Each row is a point on a tangle of strands that fork and nearly touch. The rows are in no order.
(in the rows, 128 means zero)
Two points are linked if the straight distance between their rows is under 114. Some points are linked to none.
(520): [127 145 159  93 133 114 138 136  93 139 127 169 129 118 103 117 127 116
 107  96]
(806): [143 166 118 165 135 108 128 105 124 103 125 156 110 122 119  76 136 134
 186 197]
(138): [ 97  99 151 113 119 123 210 174 110 148 159 145  58 102 124  77 130 168
 110  89]
(310): [124 110 140 131 115 130 108 114 131 145 150 133 113 143  74  78  38 121
 113 131]
(39): [152 173  85 142 151 132  81  86 141  88 139 111 125 117 110 159 119 134
  77  94]
(314): [167 113 168  88  92  94 128 163 119 106 111 151 181 128 141 155 162 130
 177 176]
(297): [176 107  75  70 116  76 147 135 111  95 104 159 112 148 116 123 143 160
 128 120]
(213): [185  96  91  50 121 177 115 138 103 151 149 194 192  79 121 169  99 109
 159 108]
(101): [133 118 142 126 127 142 159 104 150 143 111 132 154 167 155 138 120  81
 144 153]
(903): [162 174 135 125 112 142 183  94 130  86 125 112 127 145 131 169 138 103
 109 107]
(592): [132 113 112 159 131 145 111 148 157 123 140 194 143 118 135 192 136  70
 110 122]
(856): [ 74 121 131  84 120 159 154 132 111 135 147 152  85 145 125 173  97 101
  65 110]
(50): [117 107  83 101 143 109 135 124  92 116  89  92 137 132 170 149 120 105
  50 106]
(943): [ 86 115 118 151 107 190 145 114 142 152  97  49 134 154 150  92 147 144
 123 111]
(423): [ 24 155 139 137 111 158 129 114 148 123 120 141 106 160 120 126 124 162
 135 133]
(507): [ 84 133 137 202 129 160 113 165 134 150 122 113 136 137 167 113 187 115
 164 157]
(148): [ 88 166 108 145 122 162 144 107 169 118 153  89 105 135 149  92 147 197
 172 176]
(763): [133 118 149 140 168 178 156 111 150 142 192 164 150 110 140 119 111  93
 102 138]
(390): [122 189 155 157 129 118 131  99 115 125 102  90 117 144 106 113 144 132
 159 109]
(1125): [144 117 114 161 139 174  82 136 117 155 132 160 162 108 121 100 129  68
  96 120]
(892): [120 150 140  70 133 120 100 107 139  94 157 156 133 127 107 156 113 174
  86 128]
(219): [200  95 107 103 137 115  93 146 171 119 154 177 169  74 155 181 152 145
 171 153]
(972): [114 164 129 129 144 156 135 136 110 114 137 163 130 129 152 161 205 107
 128 142]
(220): [ 61 115 150 198 122 154  89 123 156 173 121  67 106 157 110 132 113 133
 170 128]
(635): [159 116 162  45 112 135 134 127 111 135 145 189 129 107  74 147 118 125
 134 103]
(786): [112 129 150 182 124  85 129 105 118  85  90  67 146 123 111 130  94 140
  91  98]
(829): [135 117 127 102 119  99 156 127 104 137 139 122  71 130  90  70  61 144
  95  97]
(36): [145 135 150 136 108 167 164 120 139 143  98  82 121 141 143  97 162 129
  89  76]
(941): [ 78 118 132 131 145  96 104 129  94 175  78 143 140 166 114 129 103  72
 141 120]
(37): [101 152 146 122 158  83  98 146  81 170 121 164 136 123  95 131  84  85
 130  94]
(1085): [ 81  93 126 152 147 176 168 135 128 147 166 124 139 144 156 135  82  69
  94 140]
(613): [ 64 128 113 180 171 144 108  91 116 125 119  98 147 124 134 104 117 128
 101 130]
(946): [133 109 141 126 148 120 110 171 125 162 174 114  97 107 129 117 106 136
  75  95]
(1097): [101 116 128 144 100 108  93 120 107 105 106  81 126 180 101 114 106 148
 173 187]
(1191): [168 146 129 119 133 119 119 110 142 147 118 198 103 118 121  98 149 113
 188 181]
(924): [191 121  79  84  94 171  90 146 107 141 128 148 174 108 114 151 105 103
 118 100]
(150): [124 108 127  91 132 100 181 143 123  86 115 159 107 134 150 173 196 153
 107 107]
(425): [148  85 145 115 100 109 143 188 103 130  99 166 117 126 122  82 194 146
 124 106]
(567): [114 103 119 191 127 148 155 164  92 162 153 102  94 124 106  64 103  98
 134 110]
(17): [151 155 116 153 134 131 131 126 150 106 120 196 111 106 134 174 192 102
 130 109]
(57): [ 93 137 144  95 124 156 197 130 101 156 109  83 108 123 157  92 137 142
  76  76]
(165): [ 74 181 124 176 167 131 108  73 131 131 112  62 128 137 145 140 144 145
 189 176]
(451): [198 142  79 114 152 132  79 131 157 140 149 140 129 116 161 161 168 126
 155 171]
(783): [172 141 147  99 128 169 131 116 129 143 105 115 154 130 158 109 208 131
  94 110]
(1166): [ 92 144 102 172 157 167 118  98 162 141 147 115 114 127 143  63 139 164
 131 140]
(146): [ 83 122 130 126 146 109 129 115 100 158 110  82 101 138 109  59  86 163
 118 103]
(1183): [152 118 113 109 104  86 153 133 140 116 114 145  68 172 100 120 127 155
 149 118]
(1205): [116  98 109 135  90 181  94 145  78 115 113  79 140 153 115 101 133 114
  88 150]
(326): [136  87 156 155 100  86 158 184  94 118 108  96 146  89 155 118  91  87
  64  99]
(1056): [ 99  88 104 146 128  77  97 198 108 117 136 160 114 131 129 145 119 122
 108 129]
(543): [198 131 110  75 123  92 155 103 147 113  85 156 111 138 143 130 186 151
 164 146]
(1012): [106 109 181 118 128 122 165 128 177 129 140 106 120 116 153 123 100 169
  62  85]
(259): [ 78 108 101 170 183  87 101  96 129 164 104 123 122 167 122 117  96 103
 172 151]
(1119): [101 169 137 108 152 123  92 100 138  90 144 150 146 127 141 121 154 184
 113 169]
(168): [ 93 133 153 164 113 116 105 130 156 108 115 170 146 138 118 184 103  91
 109 119]
(968): [123 115 105 175  90 126  70 126 124 101  75 117 132 158 114 131 145 106
 163 180]
(261): [120  66 121 111 131  93 102 209 116 168 163 121  95 117 148 158  92 114
  84 114]
(854): [153 143 139 187 105 101  99 108 187  95  98 148 148 125 133 176 111  94
 147 153]
(444): [156 195 160 133 103 123 174  92 123  96  93 146 130 136 120 134 149 107
 159 131]
(1138): [136 153 114 144 172 149 115  68 156 155 128 107 142 153 160 140 125  87
 147 161]
(19): [145 115 161 130 127 183 113 125 129 165 166 179 149 107  99  79 106  94
 102 130]
(537): [117 104 105 149 141  83 109 145 102 109 159 105 117 161 105 100  84 138
 161 175]
(1180): [ 63 142 158 134 125 155 143 153 135 110 157 151 115 139 144 162 158 144
 110 133]
(266): [ 61 129 111 138 157 141 158 114  95 126  99  98 133 127 165 109 131 123
  69 105]
(131): [158 195 118 103 174 128  98  90 143 125 141 124 131 123 143 164 166 142
 104 101]
(260): [ 66 147 156 147  75 139 183 145 139 118 119  57 135 128 120  84 121 193
 148 103]
(1052): [167 125 113 131 114  90  70 127 151 107 120 153 171 115 104 125  84 139
 130 130]
(293): [147  63 133  80 134 107 163 142 156 137 161 154 116 142 134 158  95 120
 111 124]
(1187): [181 131 113 140 109  97  94 117 185  80 124 172 161  94 137 168 121 142
 147 160]
(683): [ 54 114 119 114 132 175 140  98 107 189  91  47 125 148 130  78 105 141
 114 100]
(650): [161 131  80 112 134  93 149 145 115 101 147 155 116 161 138 180 142 101
 173 165]
(961): [115  72 149  96 120 131 206 160 144 137 179 140  70 140 128 136 112 145
 122 119]
(1116): [111 206 136 131 163 148 128  85 145 140 123 102 119 124 169 102 174 162
 173 179]
(162): [169 120 102 101 110 135 125 152  91 115 116 101 154 127 131 154 124 103
  79  95]
(289): [166 117 136 108 118 119 138 141 154 104 106 169 111 107 147 187 236 137
 141 106]
(619): [ 87 141 148 120 165 141 171  81 173 127 149 134 130 129 153 124 102 157
  84 106]
(9): [188 137 126 136 142 139 108 158 150 165 164 126  91 132 157 136 178 117
 186 186]
(1131): [161  95  89  96 122 132 113 126  88 128 153 133 149 124  92  92  45  97
 100 144]
(608): [180 103 101  74 109 159 109 172  91 145 149 207 177  80 123 179 142  96
 205 144]
(370): [ 78 127 134 168 120 133 107 107 167 173 100 134  92 172 112  98 104 122
 186 149]
(378): [114 157 115 126 143  81 130  91 141  79 128 144 115 148 124  93 119 186
 148 168]
(805): [167 200 122 134 138  93  99 114 112 116  90  94 116 137 130 130 181 136
 173 145]
(352): [101 122 100 122 177  77 100 122 125 132 155 141 132 171 131 140  87 119
 158 175]
(735): [109 152 128 198 111 152 160 139 114 136 139  94 102 133 107  78 135 124
 174 120]
(604): [111 102 160 188 111 120 168 133 114 115 121  72 142 104 121  97  64 108
  88 104]
(1022): [165 109 108 112 130 106 196 138 127  65 152 158 127 131 150 166 171 127
 138 154]
(1088): [140 135 114  69 121  93 105 149 114 106 165 135 127 119 105 183  72 155
  96 107]
(108): [136 143 101 153 173 150 124 105  81 125 172  48 138 141 127 103 118 121
 132 154]
(28): [ 91 161 139 135 170 154 158  61 162 161 133  82 141 152 149 120  95 126
 137 114]
(206): [108 116  94 142 172 112 130  73  82 126 125  38 114 148 104  88  90 161
 131 134]
(1036): [181 130 191 101  93 124 144 129 158  91 133 148 134 104 133 149 172 155
 171 185]
(1063): [140 134 123 156 137 158  81 161 115 163 156 112 121 150 135 123 162  96
 161 163]
(757): [163 176 104 127 127 109  64  91 130 134  51 114 154 135 122 138 156 116
 143 116]
(853): [ 28 145 124 120 124 158 124 107 120 144 118 132  76 151 106 137  84 132
  85  98]
(1228): [ 71 160 134 223 146 155 106 107 149 138 120 107 137 114 153 117 144 119
 186 186]
(666): [215 159  88  92 109 139  99 119 138 124  93 153 132 102 139 148 190 134
 157 139]
(62): [153 104 162 110 123 147 174  95 156 141 119 186 147 124 139  92 138 106
 163 172]
(224): [142 160 130 101 157 138 144  95 146 142 135 111 123 152 145 187 130 105
  86  82]
(58): [119 125 161 141 106  93 106 142 129  82  94 114 170 120 134 132 118 150
  74 109]
(185): [160 113 140 152 135 125 124 178  80 165 166  95 109  98 111  83  95  92
  98  94]
(491): [160 107 167 138 110 106 146 167  87 124 121 124 200 112 126 107 103  79
 113 129]
(937): [181 119 124  90 123  96 128 187  81 130 146 173 171 100 123 151 151 115
 178 128]
(799): [161  91 156  58  90 108 111 176 129 104 155 174 131  87  84 184 130 169
 144  93]
(506): [194 144 117 135  79 160  74 118 184 131  89 156 112 119 124 154 162 114
 140 144]
(418): [145 104 174  95 128 109 120 165 142 128 156 135 122  82 131 146 126 159
  59  78]
(405): [179  87  81  38 132 105 159 146 110 122 161 150 125 112 125 183  89 129
 109 100]
(236): [140 114 120 110  99  80  76 143 129 110  84 136 176  99 115 134  73 147
  78  89]
(694): [135 144 167 101 101 147 195 112 152 107 148 114 100 139 124  95 148 197
 147 129]
(389): [191 106 179  84  92 124 119 152 152  78 158 147 145  74 108 190 179 166
 152 119]
(1144): [ 47 126 124 168  87 171 165 147 156 166 110  31 156 115 133 101 136 156
 162  98]
(374): [111  88 146 124 123 132 154 160 135 129 140 165 100 114 131  67 160 176
 104 114]
(218): [ 62 104 121 205 138 131 141 118 110 166 124  38  86 135 101 143  96 127
 156  89]
(609): [116 141 106 180 162 131  74  96 128 129 105 158 155 115 123  94 132  99
 119 139]

A fork is a point with three links, a tip a point with one. Leave the first point through the second and follow the links. Name the first fork or tip that comes.
(378); (1119): (425)
(941); (37): (266)
(1119); (378): (946)
(937); (314): (259)

A fork is a point with three links. Follow the links from the first point to the second and name the forks in between, in order.
(1119); (805): (946) (390)
(314); (206): (266) (36) (943) (146)
(1183); (1116): (666) (451)
(543); (162): (666) (451) (613) (266)
(213); (786): (266) (613) (451) (1187)
(58); (389): (1187) (451) (613) (266)
(326); (650): (1187) (17)
(131); (619): (390) (946)

Follow the links from the first point to the second, and from the first to the third. Name the last point that the two ways share.
(491); (310); (297): (451)
(289); (608); (1144): (266)
(829); (786); (856): (1187)
(37); (165); (108): (266)
(314); (1125); (1116): (613)
(1119); (390); (1056): (946)
